Each row is a point on a tangle of strands that fork, close into loops and nearly touch. The rows are in no order.
Points whose rows are less than 96.1 apart are linked; no others are.
<1082>: [-36  24  -2 -24 -28  20  -9 -16  -4  24  39  11 -10   4   8 -27  15 -12
 -10  -4   9 -54 -19 -77   5 -14  42 -27 -27   1   8 -22   8   4]
<176>: [ 44  12   2  10 -11 -13  -4 -19  -7 -15 -12 -37  20  19  17   6  13  -7
  52   9 -12 -18  14   7 -12  49  38  39  41 -10  15  37 -56  18]
<1491>: [-14  22 -26 -31  13  -7  65  14 -11  29  -6  21 -37  -9 -25  39  30 -33
 -65  32 -29   0 -39   1  -5  -5   3 -10 -19  32   3  23  37 -46]
<636>: [ 16 -13   8  29  -9   9 -42 -32  23  -3 -18  15 -25  -2   2 -32 -22  18
 -21  10 -11 -10  -6 -16  21   7 -51  14 -18   7   4 -14  12 -59]
<1424>: [ 10   6   7  34 -42 -40  -8  10  -1  23   5 -25  11  10  18  -3  14  20
  70 -20   8  -7  14  39   6  39  32 -20  15 -37 -38  39 -55  32]
<828>: [ 24  -9  -8  -7  40  -2  34 -21  16 -32  -6  -9  26  13   1  -4 -15  17
  31  22 -14  -3  13  -9 -21  37   8  56  29 -12  35  10 -52   8]
<371>: [  1  23  -3  -9  16  29 -11 -17   8 -16 -22  22  19 -14 -20  15 -12 -39
 -37   3  -3  -2 -11   7 -12 -45   3  12 -11  11   7 -25  33  -4]
<1254>: [ 17   3   7 -12  10 -25  35  10   9 -20  -8 -15   7 -27 -26  -3 -41  30
  -3  39  13  19   8  31   6  20 -32  -3  26   0 -15  19 -44  -8]
<722>: [ 13 -12   9  36   0  15 -61 -44 -22 -18   4 -26 -30  17  45  -1  27  34
  53 -32 -16  -9  29 -32  -1  18  -7  49  19  14   1  -2 -10  -5]
<806>: [  7 -20   4   3 -31 -10 -50   0  -8  10   7 -20   7   7   7   5  47  -5
  33 -33   5 -36 -19 -17   2  22  54 -11  19 -11   2   4   8  53]
<332>: [-57  -6  -2   6  17  30  24 -29  18   0  -3  28 -25   3  -1  -8  -6 -22
 -35  30 -19 -39 -22 -34  -4  22  16 -20 -43 -31  34  -9  35 -55]
<290>: [-49 -27 -10 -24 -10 -29  68  16   7  31   6  16 -21  -9 -29 -17  16   8
 -21  12  33 -37 -13 -37   7   2  18 -31 -20 -17  38  33   4 -14]
<357>: [ 26  13  12  16 -29 -27  -9   8 -34  25  11 -72  31   9  23  12  41   6
  91 -35   3  -2  11 -18  -7  53  44   2  10 -45  -7  18 -29  42]
<1126>: [-40  11   1 -18 -25  16   9 -27  20  23  30  32 -30  23   2  -8  15 -20
 -15  19  -4 -61 -20 -49  -2   7  53 -15 -26   2  33  -2   6 -17]
<367>: [ 32  15 -17 -41  59  -6  81  13   8 -13   5  10  14 -14 -22  13  -1  -8
  11  10  -7  49 -22  30 -39   1  -3  11   6   0  25 -28 -37  38]
<1104>: [ 11  34  -4 -22  16 -17  -1 -21   8   7  -7  23 -34  18  23  58   9 -18
 -64  32 -30  14  -7  39  18  -7  -1  -5 -11  28 -10  -1  26 -20]
<289>: [ 34   5   7  16 -31 -26  -9  -1   2   4  -9 -39  31   6  14   1  16   6
  61  -1   0  -7   4  41  -1  52  33   8  34 -20 -16  43 -52  29]
<778>: [-13 -17   0   4 -37  22 -59  -3  18  22   9  -3  10  -1   7 -41  26 -13
   3 -26   4 -15 -41 -28  29 -13 -11 -22 -28   3  -3 -19  20  14]
<213>: [ 38  29 -12 -41  53 -16  51 -24  30 -13 -17  -2 -43  43  19  57   6  10
 -19   8 -39  28  17  46 -18  -9  13  12 -10  29   4 -19   6   8]
<583>: [-31   4  -6  17 -25 -19  34  69 -52  10  14  52  -7 -14 -23   0   1 -17
 -29  12   5  18  42   3 -19 -19  -5 -49  -2  20  -5  29  37 -17]
<256>: [-29  10 -14  -6   6  16  50  -8   5   7 -11  31 -35   1 -14  22  19 -38
 -60  46 -28 -11 -34   4  -5  15  20 -16 -39  13  24   5  42 -55]
<1028>: [-17 -20  -3  14  -6  -1 -19  52 -36  17  31   9  36  -6   3  46  -4 -21
  -2  -9  23  77  26  42 -15 -24 -13 -12  10   5 -35  -2  17  39]
<1425>: [ 10 -23  15  35 -24  13 -46 -26  14 -17 -14 -43  -4   9  23  -1  24  41
  42 -12 -42   8  -5  41  10  53  -4  22  48  23 -45  28 -32  -5]
<241>: [ 23  37 -34 -41  34  -7  52  33  -7   7  18  11  -1 -20  -9  52   2 -23
 -11  -4   7  46 -12  13 -41 -39 -18   2   9  22 -12 -11   5  22]
<205>: [  1  26 -18 -16  25   2  13   7 -15  15 -34 -15   0 -33 -39  25 -21 -35
 -58  13   6  33 -25  -7  -3 -43 -37   5 -23   5  -2 -11  30 -27]
<537>: [ -4 -43  12  -3 -30  14 -69  -6   9   8 -13 -47   2  22 -35  -3  20  16
  16 -26 -13  33 -28  47  22  22 -22  16   1  13 -38 -22  -7  22]
<141>: [-37 -23  -3  20 -47 -15  -6  68 -40  11  43  38  13  -1   0  15  21 -20
 -11 -16  23  36  13  24   0  -6  14 -38   5  27 -33  19  40   7]
<1478>: [  8 -15  16   8 -36 -24 -24   9   3  -4   9  -8   6 -11  -5  -9  15  18
  17  -2  17   4 -13  42  29  17  -5 -31  13  -1 -52  20 -31  22]
<1054>: [-12  -5   4   2  -9  46 -23  19  -1  39 -14  -7  25 -10  -2 -47 -28 -14
   7 -31  41 -20  -6 -48  16 -64   0 -13 -20 -18   4 -24  24  15]
<266>: [  2  15  -1 -14  29 -11   9 -20   7  -1 -15  22 -42  12  18  33  -7 -13
 -67  48 -27   8  -5  32  25  19 -16  -9 -41  14   7 -10  33 -61]
<1350>: [-48 -18  -5 -27   6 -19  57   8   3  22  27   1  -7   2 -21  -8   0  24
 -13  -6  41 -43 -10 -62  -4  -8  32 -20 -24 -23  24  10   2  10]
<85>: [ -6 -39   5   2   9 -17  29 -20  33  -8 -16  10 -23  -4 -19  -9 -10  22
 -42  21 -12 -25  -7 -33  16  43 -26  -2  -8  -6  17   7   8 -52]
<1490>: [ -5 -34  -2   9  21   3   0 -29  22  -4  -4  -9  -6  -4 -20 -25 -31  38
  -3  -5   5 -24   4 -74   0   0 -35  27 -11 -12  14 -18  -4 -34]
<151>: [ -1 -36   2  -3 -27   6 -58   7  -6   9  -4 -21  26  -2 -22  10  14  -9
   2 -20  22  25 -16  41   9   3   1  -5   6   6 -32 -12   5  38]
<1477>: [-22   8 -21 -18 -51   3  15  20  -7  26  14  44  -4 -16 -10 -10  28 -47
 -29  21  19 -28 -25  -9   6  -7  29 -30  -1  26   3  22  22 -19]
<835>: [-43  12 -20 -10  -9  -9  42  59 -52  23   8  43  -5 -40 -32 -20   7 -33
 -31  12  11  13  23  -8 -11  -9  -6 -41 -18  13   2  21  51 -37]
<750>: [-10  21 -19 -25  38  19  66 -11  18 -15 -14  19 -14 -12 -26  45   7 -26
 -47  -6 -27   4 -30   4 -33 -21   7  -5 -23  14  -1 -17  44 -20]
<536>: [-28  -5 -21  -1   3  20  17  37 -29  10  21  18  17 -14  -4 -28 -37   0
  -4 -14  39 -17  38 -47  -5 -36   6 -40 -14 -29  15  -7  16  25]
<1166>: [ 25 -18   2   5  -5 -16   2 -25  29 -16  -3  18 -25  23   1  -2 -11  32
  -2  22 -15 -40   9   2  13  33   0  24  19  12   2  20 -24 -15]
<286>: [  0   2   6   6  -1  37 -10  23  -2  27 -34   0  31 -26 -28 -26 -39 -36
 -18  -9  43   7 -11 -14   7 -62 -12   2 -19  -7   7 -24  39  -4]
<1168>: [  7  22  -2 -31  39   0  37 -25  27 -26 -18  33 -42  25  13  47   4 -10
 -27   5 -21  -8  14  49  -6  -4  25  13 -20  12  16 -18  33  -7]
<1295>: [  1 -14  18  62 -23  -5 -11  27 -11  -7  10 -11  27   6  11 -37 -31  29
  25  -5  -1  40  42  18   2 -12 -30 -50  -9 -30 -31   4 -36  28]
<1386>: [  9 -19  18  -1  -8   7 -69 -31   4 -19 -14   3  -5  20  18  29  35 -23
 -16 -15  -8   9  -1  53   0  20  33   7   9  15   5 -17  34  11]
<338>: [-27  15 -11  -3 -37 -16  15  62 -35  14  44  49   2 -14   1  22  16 -32
 -15  -9  32  19   2  28  -3 -16  19 -13  15  31 -19  38  43  -4]
<211>: [ 31  18  -2 -17  43   3  25 -24   8 -58 -29  -5 -32  37  42  21  -1   5
  25  10 -24  12  47  54  -9  31  25  46  32   6  35  -1 -17 -14]
<1160>: [-16   0  36  21   3  45 -65 -28  11   7 -24  -2  10  25  14 -22 -11 -24
  16 -33   3 -36   5 -25  -5 -43   2  29 -14 -14  22 -33  26  -4]
<1429>: [ 36  -8   9  10  -5  -4 -24 -33  14 -27  -9  -6  -2  11  11  -9 -10  28
   5  18 -15 -12  13  15   4  26  -8  31  29  20  -9  16 -26  -3]
<412>: [  0 -31   0  11 -37   3 -56  -3  11  10   8 -22   9   2  -2 -38  25  13
  22 -37   1  -2 -29  -6  35  -5 -22 -10 -13   0 -16 -13   3  34]
<1013>: [-27  11 -27 -20 -16   8  33  27 -27  13   8  40   1 -34 -31  -8   6 -37
 -31  12  25 -10  -7  -7   0 -13   7 -32  -4  17  -1  18  37 -19]
<965>: [ 35   7  -7 -30  57   3  73  -9  21 -29 -10   4  17   7 -13   3  12  -8
  27  13 -25  23 -19  28 -31  16  22  29  11  -4  47 -12 -47  33]
<834>: [ 13  11  14  37   8  10 -11  17 -16   9   2 -17  61  -6  14 -45 -46  14
  46  20   4  60  24  45  -9  14 -27   1  13 -17   1   2 -59  18]
<1072>: [-23  20   2  -7   6  27 -15 -34  13 -17  -5  43 -14  11   9  13   2 -35
 -22   2 -10 -48  -1   7  -8  -3  34  -3 -13  -4  25 -13  34 -14]
<287>: [ -1  17  -4 -12   9   5  10 -22  23 -20 -11  48 -25  12  -1  31   5 -23
 -37  11 -12 -33  -4  30  -4   2  32   3 -10  17  22  -5  26  -9]
<923>: [  8   1  -7  -8  -5 -21  -6   7 -10   3  27  -8  10   2   1 -12 -12  23
  26  -8  29 -44  10 -42   3   1  13  -6  -6 -16   1   5 -27  38]
<655>: [ 23 -13  -4  35   1  22 -36 -42 -18 -27 -15 -24 -24  20  58  -6  13  28
  39  -7 -15  -2  48  10  -9  44  -5  45  50  17   4  14 -26 -20]
<32>: [ -3  -1  -1   6 -28  -1 -38  -3   9  20  13  -8  -4  -6   5 -55  10  13
   0 -12   0 -22 -30 -62  35 -22 -41 -18 -34  -2   2 -18   6 -13]
<1446>: [  4   6  16  55 -14   3  -8  17  -8   0  11 -18  49   1  23 -41 -42  35
  58   0  -3  42  36  28  -4  15 -25 -25   8 -29 -25  10 -54  20]
<1022>: [  7  -7   2  17 -34 -40  -8  18  -6  -4  19   2  -3  -6   3 -31   2  29
  23  -7  21 -19   3   4  26   4 -21 -43   5 -15 -32  17 -37  17]
<566>: [  7  -6   2  -6  30  -1  -5 -31  21 -18 -18  19 -38   3  14   7 -29  11
 -46  30 -14   4  11  31  26  31 -31  11 -24   5   9 -18  29 -71]
<723>: [ 31  -5   8  20   8  18 -21  13  -7  10 -12 -30  48  -5   2 -56 -46  15
  53   5  24  36  17   8  -4  -9 -33  28  17 -18   9  -7 -45  23]
<94>: [ 25  43 -19 -46  44 -18  25   2   3  11 -16 -25   4 -12  -5  34 -30   4
 -28  25 -14  80 -11  11 -16 -28 -57   3  24   4  -7  -5 -31  15]
<860>: [ 11 -13  -5   7   8  -2 -13 -12   1  10  13 -21  -1  -7  -9 -40 -29  51
  19 -17  11 -19   1 -83  16 -24 -38  27 -13   1  -1 -24 -14 -10]
<1265>: [  9 -12   4   6  14   7 -34 -39  16 -18  -5  31 -32   7  24 -14 -16  16
 -13   9  -4 -24  16   5  18  25 -26  17 -16   4  14 -18  16 -57]
<19>: [ -3  17  -4 -11   7  -7  -5  -4 -19  20 -29  -3  -6 -24 -31  15  -4 -35
 -69  38 -14  15 -32 -12  12 -14 -33 -12 -28  14   2  -3  27 -51]
<1001>: [-39 -24 -17   9 -59   4 -16  57 -30  21  41  33  13  -6  11 -18  23 -24
  -2 -31  30  14   3  12   7  -1  25 -51   3  10 -24  10  38  16]
<932>: [-23   0 -27 -22  28  15  64  25   2  -6  -4  20  18 -38 -37   9 -19 -25
 -13  -4  28   2   1 -10 -25 -22  -7 -19  -8 -16  24  -6  26   9]
<1460>: [ 29   6  22  -7   0 -13 -28 -30  19 -21 -16 -16  -7  13  13  25  -9  22
 -29  30 -22  24   6  52  14  16  -8  19  30  36 -30  13 -12 -11]
<1413>: [ 18 -14  13  18 -18 -11 -58 -16 -17 -10   5 -51   4  18  14   3  46  13
  53 -39 -11 -19  -7 -30   1  28  31  16  14 -16   2   6  -4  41]
<692>: [  3   3  -5 -13  -2  15 -23   2   2 -15   2  13  31 -12  -2  13   8 -38
  19 -16  18 -33   2  -9 -15 -18  45   5  24  -4  14  -2   5  47]
<272>: [-17 -16   8  54 -39 -24  -5  49 -30   0  20  19  -2  12  16 -38  15  19
  -9 -17  -9   2  35 -15  12 -24 -13 -79 -16 -20 -23   2 -10  20]
<1484>: [ 22 -16  25  40   4  40 -51 -24   4  -6 -26 -46  15  32  21 -33   1   7
  53 -23   1  15  19 -28 -16 -11 -16  72  27   3  21 -17 -21   5]
<967>: [-41  12 -11 -32 -20  -1  28   7 -11  26  41  16  -9   3  -9 -11   3   1
   0  -9  36 -56  -4 -61  -5 -22  58 -20 -19  -9  14   1   0  25]
<1073>: [  7  -2  -9  33  -6  -4 -11   3  -5   6   8 -32  15 -18  14 -53 -31  67
  64 -14   6  18  16 -22   9  -8 -52  10  18 -12 -33   6 -50   8]
<235>: [-23  57 -35 -29  26  30  66  24 -18   8  22  16 -18 -14 -21  27  19 -45
 -36 -13 -22  14 -43 -20 -42 -26   6   9  -7  22 -33   9  60 -47]
<79>: [ 12  15  -8 -24  -3 -23  12  15 -12   6   5  16   3 -21 -17  38   8 -20
 -37  18  21  16 -12  27   1 -18 -11 -12  11  24 -20  15   8  14]
<680>: [-21 -19   1  39 -35 -15   8  55 -45   0   6  35   2  -3  -8 -30  -2   4
 -30   3   0   8  51 -16  -5 -24 -16 -73  -8  -4  -6   8  14   5]
<950>: [-19  -7 -15  -9 -21  29 -30   6  -4   6  16  20  26 -16   0  -4  11 -40
   1 -28  25 -28 -12 -12  -1 -22  46 -11  15   5  -1  -3  31  32]
<486>: [ -4  -6 -13  -1 -33 -21  -4  19 -14   9  19  22   2  -8  -4 -20   1   2
   0  -4  36 -33  -4  -6  15  -4   5 -39   1  -2  -8  15  -7  27]
<780>: [  9  -7  -2  -7  -9 -12   6 -19  28 -11   0  29 -20  16 -12   7  -2   4
 -23  18  -3 -45  -7  -3  10  13  14   1   5  12  18  13  -2  -4]
<387>: [ 43  51   0 -28  31 -12  25 -14  -5 -24 -16 -24  28  13  14  17   0  -6
  15  29 -38  53  -9  55 -14  18  17  32  39  25   7   8 -57  28]
<632>: [ 15  40 -35 -26  24 -12  24  48 -19  18  35  18   6 -10  23  55   6 -29
  -9 -13  11  63  -1  12 -34 -44 -35   2  22  16 -27  13  15  21]
<109>: [-10  -6  -3  10  -2   6  -7  -9  -4   4 -32   0 -13 -19 -26 -23 -14 -24
 -54  41 -19 -12 -33 -24  10  11 -29 -18 -42   0  19 -12  24 -79]
<565>: [-43  14  21  10   3  48 -58 -40   4   3  -2  25   4  10  16 -11  -6 -40
  -2 -14  -9 -44   0 -19  -8 -26  25   1 -17 -15  18 -28  32 -15]
<756>: [ 21  -3  -1 -20  59  10  49 -24  35 -50 -16   2  12  20  -5   9   2   4
  18  10 -26   6   6   7 -36  20   9  48  15 -13  51 -15 -27  14]
<1494>: [ 24  25 -10 -38  51 -12  57  11   5  -9  -2 -11  17 -26 -24   7 -37  10
  -6  29  -6  71 -11  30 -23   1 -33   3  10   2  14 -19 -40  22]
<638>: [ 21  -7  12  14 -15  -4 -36   0 -35   4   8 -80  22  16   8  12  51   9
  76 -44   0  -1  -4 -38  -1  39  38   8  10 -35  -4   3 -10  46]
<866>: [-57  -5 -19 -19   3  12  86  16  -3  22 -16  22 -18 -36 -38 -13  33 -36
 -34  15  -9  -6 -37 -24 -16  10  22 -21 -21  -5  17  27  48 -36]
<471>: [ 10  -5   4  17 -14   1 -27   3   6  21   0 -17  -1  -8  -1 -60 -15  32
  15 -27  17 -14 -15 -66  37 -36 -49   9 -19  -4  -6 -22   5  -4]
<704>: [ 10 -16  16  64 -21   3  -7  37 -19  -6  14   6  53  12   1  -6 -27  -3
  10  15 -14  64  46  25 -15 -12  -4 -46  -1 -17 -23   0 -32  40]
<368>: [-19 -16   7 -16  56   8   7 -38  20 -32  -8  23 -32  18  33  14  -7  19
  16  -8   8 -39  39   2  -8  26   3  43  -2 -22  34 -12   8 -39]
<1200>: [  5 -14  30  -6 -24 -26 -35   4  10   7   6 -18   0  -2  -9  20  24  12
 -17  18  10  24 -26  52  33  15 -10 -26  19  20 -62  19 -30   3]
<243>: [ 21  -3  31  -8 -19 -26 -32 -18  17  -2   0  -8  -7   6   1  27  15  10
 -38  29 -14   9 -17  46  30  16  -7  -5  22  36 -39  19 -18  -7]
<1291>: [ 22 -17  19  13  -7  20 -49 -15  21   1 -27 -18  27   0 -13 -28 -16  -9
   0 -12  21  -2  -9  -2   8 -29 -20  31  -2   4   1 -20  12  16]
<1558>: [ 11 -14  36  27   5  39 -66 -19  12   0 -24 -31  12  27  11 -26   4  -4
  35 -37   8 -12   9 -30  -5 -33  -9  50   2  -6  17 -28   9  13]
<1431>: [  5 -36  11  14 -33   4 -63 -12  14 -12  -6 -43  -1  15 -13  -8  30  30
  36 -28 -31  15 -25  38  24  43 -10  10  21   9 -42   1 -18  15]
<1552>: [ 38   6   5  -2  -2 -24  -4 -18  21 -13 -14  14 -41  34  15  26   4   3
  -5  18 -25 -26  21  59  17  21  45  28  22  19  23  17  -8   1]
<868>: [-17  14  25  12  -5  18 -60 -33  -1   4  34   4 -28  17  37 -20  14  18
  23 -23 -16 -40  -9 -64  10  -6   7   9 -42  12  17 -34  13 -21]
<200>: [ 14  -1 -14  -3  30  -1  32  -4   3 -14  -3 -11  39 -15  -6 -32 -46  30
  37  29   5  18  12  -3 -16  36 -20  35  30 -19  19   7 -63   6]
<870>: [ 40  -7  13  26 -19 -23 -28 -27   4  -5  -4 -10 -47  41  33  18  21  15
  30   2 -22 -45  22  31  16  44  48  30  35   0  20  31 -18  -5]
<547>: [  8  31   4 -34  23 -31   5   1   0  15 -16 -24  -2 -16 -11  37 -17   6
 -50  37  -1  48  -3  17  11 -22 -52  -9  28  10 -33  19 -23  -1]
<226>: [  2  16   9  30 -26 -37 -13  23 -33  21  27 -52  17  15  37   1  30  37
  87 -51 -15  12  31  -7   4  37  27 -13 -22 -52 -32   2 -29  55]
<456>: [ 45  15   9  -4   1  -6 -16 -19   0 -33 -21 -30  26  10  15  17  13 -16
  20  17 -21  22   4  43 -13  29  31  35  43   7   9  19 -36  30]
<206>: [-25  10 -18 -14 -54  14  11  -3  15  29  23  44 -24   6   1 -11  26 -41
 -24  26   2 -48 -27 -28   3   2  48 -24 -10  14  22  13  12 -23]
<76>: [ 24 -29  19  16 -23   0 -67 -28   1 -22 -16 -22 -16  23  11  18  44  -3
  11 -18 -20  -8  -2  39   1  49  34   9  26  -1   4   1  12  20]
<70>: [ 30  -6   7  12  11  21 -29 -16   2 -12 -11 -35  37   6   5 -35 -21  13
  42  -1  10   2  15 -27 -12  -4 -15  50  27  -3  15  -5 -41  12]
<814>: [ 24   6   0   4  -1 -16 -11  -3 -29  -5  30 -43  18   2  13 -20  -6  48
  61 -18  13 -19  19 -56   0   5   3  23  -7  -4 -16  -5 -43  30]
<1020>: [ -5 -13  13  45 -11  -2  -8  42 -31   4  24   7  47   3   1  28 -20 -12
   8  10   1  83  37  50 -17 -16  -5 -26   6  -4 -32   2 -19  40]
<1263>: [-60 -17  18  -3  33  18  14 -42  26  -3  11  17 -17  10   6   1 -13   9
 -23   6  -6 -46 -10 -54  -8  15  15   1 -41 -27  32 -18  30 -44]
<223>: [ -7 -32 -15  -9 -27   4 -40  31 -17  11  11   1  29 -12 -17  30  27 -28
  11 -28  23  20 -15  41   1   6  32  -7  16   9 -27  -7  24  46]
<676>: [ 34   3  -2   9  12   6 -11 -29  -9 -44 -26 -19 -22  26  57   8  -2  15
  24  11 -20  11  53  51  -7  51  14  45  54  18  15  12 -28 -24]
<437>: [ -2   6  -3 -32  -4 -30  55  21   3  28 -16  13 -33  -7 -33  31  24 -17
 -60  42 -16  -9 -27  14  20   0  -4 -20 -12  29   5  24   6 -37]
<236>: [ 10   1   6   5  -3   1  -7  32 -17  20 -28 -12  21 -29 -30 -11 -41 -18
 -24   7  47  45   8  13   4 -50 -43  -8 -12  -4   0 -16  20   1]
<1335>: [  1  20   9  -1  39  33   1 -20  23 -18 -46   5  17  -2 -17  13 -36 -27
 -21   4 -11   8  -6  10 -23 -55 -12  32 -15  -6  22 -46  29 -18]
<1108>: [ 23  14   9 -15  -2 -26   1 -16  22   8  -2  23 -49  28  21  47   9  -8
 -47  35 -31  -7   6  65  32   8  24   4  -2  31   6   5  10 -18]
<662>: [ -5 -20   3 -21 -13 -25  36   5  14   7 -16  14 -25  -7 -32  -7  10   0
 -51  40 -10 -29 -20  -9  26  23 -12 -27 -13  11  17  15   2 -51]
<1509>: [ 30  28 -32 -48  39  -5  74   6  19   4   2   7 -17  13  -7  62  14 -13
 -23 -12 -23  28 -19   7 -47 -30   3   4  -2  31 -11 -24   4  10]
<1164>: [  3  18   9  42 -38 -41  -2  16 -11  15  24 -19   6  14  33 -12   5  40
  74 -29   1  -6  29   7   8  27  12 -30  -4 -41 -40  24 -52  37]
<1302>: [  2   0  -1  30 -21 -25 -12  16  -5  -6  22 -18   0 -11  16 -46 -16  56
  45 -18   9   2  13 -16  29   0 -45 -30   5 -26 -40  11 -39  13]
<1121>: [-28  -7  -6 -23  44  29  52  -4  28 -15 -11  12  27 -21 -30  11 -19 -19
  -3  -9   5 -23 -12 -29 -27 -28   4   4  -4 -27  35 -17  14  18]
<1381>: [ 31  -4  17  24 -24  -6 -24 -27  21 -16 -11 -24  -4   9  18  -1   4  33
  27  13 -30 -11   1  41  15  46   8  22  50  24 -36  32 -43  -7]
<576>: [  6   9 -15 -31  43   6 101   1  35  11  -7   3 -29   5 -10  53  29 -11
 -39 -24 -27  18 -35   1 -52 -26  23  -5 -18  23  -7 -13  37 -21]
<796>: [-15   0  -5  -4   1  24 -13  23 -22  25  18  -5  14  -7  10 -41 -33  15
   7 -33  42 -21  25 -56  13 -53  -1 -30 -30 -25   6 -19   9  24]
<179>: [  6  10  13 -28  20 -43  42  16   5  -8 -18 -28 -20 -30 -36  27 -35  23
 -35  40   2  37   2  23  14  12 -42 -16  21   2 -26  24 -33 -26]
<169>: [  0   5   5  23  -3  17 -33 -26   6   3 -25  14 -14  -1  -3 -20 -22 -18
 -42  29 -12  -4 -26  -1  13  -2 -29  -4 -44   0  14 -25  34 -72]
<363>: [-24 -16 -16  -8 -42  14 -31  30 -11  17  27  24  28 -23  -6  -4  21 -40
  -8 -25  33   1 -20   8   5  -6  34 -25   9  21 -21   2  42  23]
<585>: [ 12  11 -14  19   3  -8   6  -4 -28  12  26 -36  23 -11  26 -31 -26  61
  75  -6  -2   7  27 -42  -3  18 -26  27   7  -5 -34   6 -68  14]
<826>: [-19  29 -23 -16  41  25  46   4  -8   1 -24  -2  -4 -33 -42  34 -10 -40
 -54   1 -18  23 -36 -12 -25 -39 -15   1 -24   5  -2 -18  48 -35]
<65>: [-40 -15 -20 -20  -7  -1  77   8  18  20  -2  30 -21 -14 -36   0  22 -22
 -32  13  11 -32 -29 -17  -3  -2  28 -16 -13  -5  32  29  22 -16]
<1515>: [ -8 -23  -5 -14   7  -8  19 -11  17  -5  -5   0   1 -13 -29 -19 -23  17
 -23   6  20 -30  -9 -51  10   9 -24 -10 -17 -16  22   1   5 -19]
<1493>: [  4   9 -11  -8 -24 -31  14  42 -21  12  25  26   2 -14  -1  50  14 -25
  -7   4  27  26  -3  51  -5 -18  16 -10  23  23 -28  28   4  28]
<1289>: [ 20   2  -7   0  11 -13  35   0  14 -16  -6 -14  24 -16 -10 -16 -46  41
  28  35   1   6   8  23  -4  40 -19  18  40   1 -13  25 -68  -8]
<147>: [-39 -12  15 -11  54  29  29 -32  36 -26 -13   9  20  -1 -13  19 -24  -6
  -4  -9 -16 -32   4 -35 -30 -21   3  24 -15 -36  42 -27  15  -5]
<847>: [-22 -23   5  25 -35  -3 -32  47  -5  28   5 -18  -6   9  14 -59  13  37
  24 -46   9  26  -9  -8  54 -36 -59 -29 -31 -26 -17 -18   9  31]
<953>: [ -3  12 -20 -20  11   0 -11  40 -25  20  25   6  28 -16  11  53   9 -32
 -17 -12  25  70  -1  27 -16 -41 -22  14  16  15 -29   2  23  32]
<841>: [  4  -9   0 -21  57  -2  36 -29  29 -41 -21  13 -37  30  31  22   1  15
  18   1  -7 -18  44  37  -8  33  24  52  13 -11  41  -3  -1 -18]
<1466>: [  8   3  -3 -14  -7   3 -16  -9   4  -9 -13  11  21 -21 -22   5  -4 -24
 -37  13  16  -6 -18   9   9 -23 -10  -8  -5  16  -3  -5  20  -1]
<691>: [  1  -3  17  21   6   8 -69 -38  -9  -7  22  -5 -36  19  39 -12  17  31
  38 -29 -18 -29  12 -51  14   0  -5  29 -13  14   8 -22   8 -10]
<709>: [ 13   3   1  -8   2  -7 -12 -11  -5 -14   6  -6  13  11   3   7   2  -2
  28  -3  16 -49   7 -30 -11   2  39  20  11 -12  19   9 -24  42]
<972>: [-18  -8  14  -2  59  31  22 -26  39 -35 -41   5  13  -5 -20  11 -38  -7
 -10  -7 -17   0   5  -5 -28 -26 -16  35 -20 -33  42 -39  24 -27]
<116>: [-45  17 -22 -20  21  31  95  17 -11  14  -1  20 -24 -34 -41   9  26 -44
 -32  -1 -14   8 -47 -18 -34  -2  21  -3 -16   7 -10  19  61 -47]
<1540>: [-29 -18  10  45 -34 -14 -25  46 -20   1  24   2  -9  12  24 -45  28  32
   8 -36 -14  21  11  -1  40 -24 -39 -70 -26 -36 -31  -6 -10  29]
<20>: [ 35  -7  18  22 -11  -8 -41 -27  -6 -29 -18 -21 -28  35  39  25  31  -2
  25 -11  -9 -20  25  31  -3  48  49  23  43  -7  25  19  -4   6]
<1015>: [-13  22   8  -8 -29   3 -40 -10   2  10  46 -10 -16   3  32 -34  25  27
   9 -17 -16 -29 -37 -77  31 -20  -6 -12 -44  16   6 -31   6   2]
<1336>: [ 17  -9  20   9 -18  -5 -34   7   2  14 -22 -20  18 -22 -27 -30 -23   3
 -16   4  31  25 -13  11  20 -27 -52  -3  -3   5 -17  -9   2  -7]
<299>: [-40 -21  20  -3  51  13  -3 -43  13 -10  10  19 -28  16  27  12 -16  27
   9  -9   7 -45  28 -36 -12  20  -1  34 -24 -22  25 -25  16 -49]
<1511>: [-12  -2 -21   1  13   9  39  44 -23  -7   8  33  14 -33 -26   1 -29 -19
  -7   1  35  12  33  -4 -17 -25  -8 -32  -6 -13  18   1  23  22]

A piece is all that can be reached along the links. How many separate loops has the piece of each point below (a circle has one, a figure eight two, a Y none), and how many tips (points with one link)?
<638> -> loops 0, tips 2
<536> -> loops 3, tips 2
<860> -> loops 0, tips 3
<94> -> loops 1, tips 0

How many points has the smallest loop of links through each point below? Write none if it is on no loop.
<585> -> 7
<1540> -> none
<19> -> none
<756> -> 11
<537> -> 18

A fork is a point with three links, a tip a point with one. Leave the first point through the second and follow the links. Name the first fork or tip that comes.
<1054> / <796> -> <363>
<1466> / <371> -> <1558>
<847> / <1540> -> <235>
<655> / <676> -> <332>
